Points on a hilly landscape, in no order, each with its height.
From any point a ball takes the steepest step (drop divided by distance) to one of its 3 nearest points. It stops when none of these is lower. Distance is the straight distance between rows; heights are no part of it.
z_781: [ 23.4   6.4  29.2  19.6 -12.7  -5.8  -0.9  18.9]  height 10.4
z_669: [ -5.0  40.8   1.2  26.0  47.4 -39.0  25.9  -7.3]  height 32.1
z_802: [ -0.6  -9.1  14.9  -6.8 -23.7  25.4 -11.2   8.5]  height 71.0
z_798: [-14.9   4.9 -50.2  -1.0  19.9 -21.5  18.3 -26.6]  height 36.6
z_627: [ 25.8  15.4  17.0  20.8 -31.1 -11.1 -14.0  25.2]  height 11.8
z_761: [-14.4 -21.7  23.6 -18.7  -2.4  34.3  -6.6  -2.8]  height 26.8
z_167: [ 35.0   4.5  35.1  -8.0 -40.8  20.7 -35.8  32.0]  height 82.6
z_880: [-32.3 -53.9  -3.7 -57.3 -14.5  36.9 -21.4   4.5]  height 33.9
z_101: [-15.7 -24.0  12.1 -22.6  -4.1  28.3   0.4  -9.6]  height 17.8
z_216: [-33.4  -9.2 -49.5 -22.8  25.1 -12.8  13.0 -27.3]  height 38.0
z_486: [ 18.9  38.7  -0.1  38.0  20.8 -57.9  16.5   7.0]  height 43.6
z_364: [ 17.7   9.0   2.5  24.8 -16.8 -14.1  -0.4   4.2]  height 32.3
z_926: [ -5.3   3.2   2.3  16.0  15.9   0.1  13.0 -15.9]  height 20.8
z_579: [ -9.6  -9.6 -21.0   2.4   5.5  -1.3   8.5 -15.7]  height 14.5
z_678: [10.4 -0.8 33.2 12.7  1.9 10.0  0.7  4.6]  height 12.2
z_674: [-17.3  -1.1 -17.3  -3.5  18.4  -7.5  17.4 -13.5]  height 20.0
z_598: [-30.4 -42.1  11.9 -34.5   7.0  36.6  -0.9  -2.4]  height 18.2
z_506: [ 20.5  29.1   0.8  39.5   6.3 -49.5   5.6  13.7]  height 35.3
z_872: [-17.6 -36.2  -1.2 -38.9 -14.3  35.0  -9.6   0.7]  height 27.4
z_989: [ 16.8  29.7  19.4  33.3  23.7 -38.8  16.5  -1.3]  height 44.6
z_402: [ 21.6  -0.4   6.5   7.2 -26.1   4.1 -10.2  11.7]  height 48.4
z_376: [ 28.8   1.2  42.7  -4.5 -29.4  23.7 -16.4  27.9]  height 75.6
z_545: [ -0.8   4.4 -35.7  15.2  -1.9 -13.1  -1.3  -5.3]  height 9.8
z_479: [-33.4  18.5 -30.1 -11.8  66.2 -13.4  28.7 -28.8]  height 33.4
z_183: [-16.8 -22.0 -27.9 -14.1   3.0   2.0  -5.4 -17.8]  height 16.6
z_994: [ 34.5   6.1  24.9  -4.1 -41.7  10.3 -23.4  34.7]  height 89.0
z_949: [ 27.9   3.1  25.5  -7.3 -43.1  21.1 -30.9  26.9]  height 86.1
z_733: [-28.7 -37.7 -34.8 -33.3 -13.5   8.8  -2.2 -12.3]  height 23.6
z_555: [ 18.1   2.8  11.1  -1.0 -19.4  13.4 -14.7   9.5]  height 58.7
z_553: [ -4.0  26.4  -6.0  20.7  44.3 -20.1  18.4 -17.0]  height 30.4
z_508: [ 8.6  6.7 -9.3 17.9 -4.6 -9.1  4.8  0.2]  height 24.6
z_62: [ 28.4   1.5  -2.1   5.5 -40.2   1.3 -25.8  19.5]  height 55.3
z_283: [  5.3  -6.9 -13.4 -16.0 -38.1  17.5 -19.6   7.2]  height 75.8
z_854: [ 12.3  -2.1  34.2  -2.1 -25.3  20.6  -9.4  15.4]  height 74.9
z_108: [-6.4  0.0 17.7 14.7 12.3  3.9 17.1 -3.4]  height 16.3
z_825: [-27.4 -20.7  -6.4  -8.2  18.6  12.3   8.6 -22.7]  height 3.1
z_84: [-27.8  11.0 -42.6 -10.6  41.4 -11.3  23.6 -26.4]  height 33.3
z_218: [ 3.1 -3.4  8.5 11.0  1.2  3.5  4.7 -1.8]  height 18.8
z_601: [-37.9 -11.1 -17.6  -6.4  39.7   5.6  23.7 -29.3]  height 10.2
z_677: [ 18.0  45.1  22.2  39.6  38.1 -59.9  19.0   9.2]  height 44.8
z_844: [-12.0  19.4  10.6  13.0  42.1  -0.9  21.9 -21.8]  height 27.1
z_362: [  2.5  26.8 -18.8  22.4  26.6 -33.5  18.0  -6.6]  height 34.2
z_400: [-18.3  25.6 -27.4   7.2  44.7 -17.7  26.3 -24.9]  height 32.2
z_91: [  1.9 -18.7   3.0 -39.7 -35.8  30.6 -29.7  16.1]  height 77.0
z_151: [ 25.2  20.0  11.1  33.0  -0.1 -28.7   3.9  11.2]  height 18.9
z_902: [  9.0 -12.2  29.7 -11.3 -19.2  38.2 -18.7  12.7]  height 75.0
z_478: [-19.2 -45.3 -13.2 -61.0 -35.8  36.8 -32.8  15.2]  height 38.1
z_839: [-13.4 -24.6 -15.9 -18.2 -11.2  11.8  -4.8 -10.2]  height 11.5
z_305: [ 29.1  12.7  -6.4  23.1 -24.4 -25.6  -8.3  13.9]  height 34.7

Call two points neighbours if one is among the 3 nearest of the other. Go from one point of each pair to the other, from neighbour to neighbour, staying as low as possible. Name the highest point that can't be avoided.
z_545, z_781: z_926
z_151, z_579: z_364
z_839, z_579: z_183

Where does a ball stop that starts at each point below?
z_400: z_781
z_798: z_825
z_478: z_101
z_479: z_825
z_880: z_101
z_989: z_151
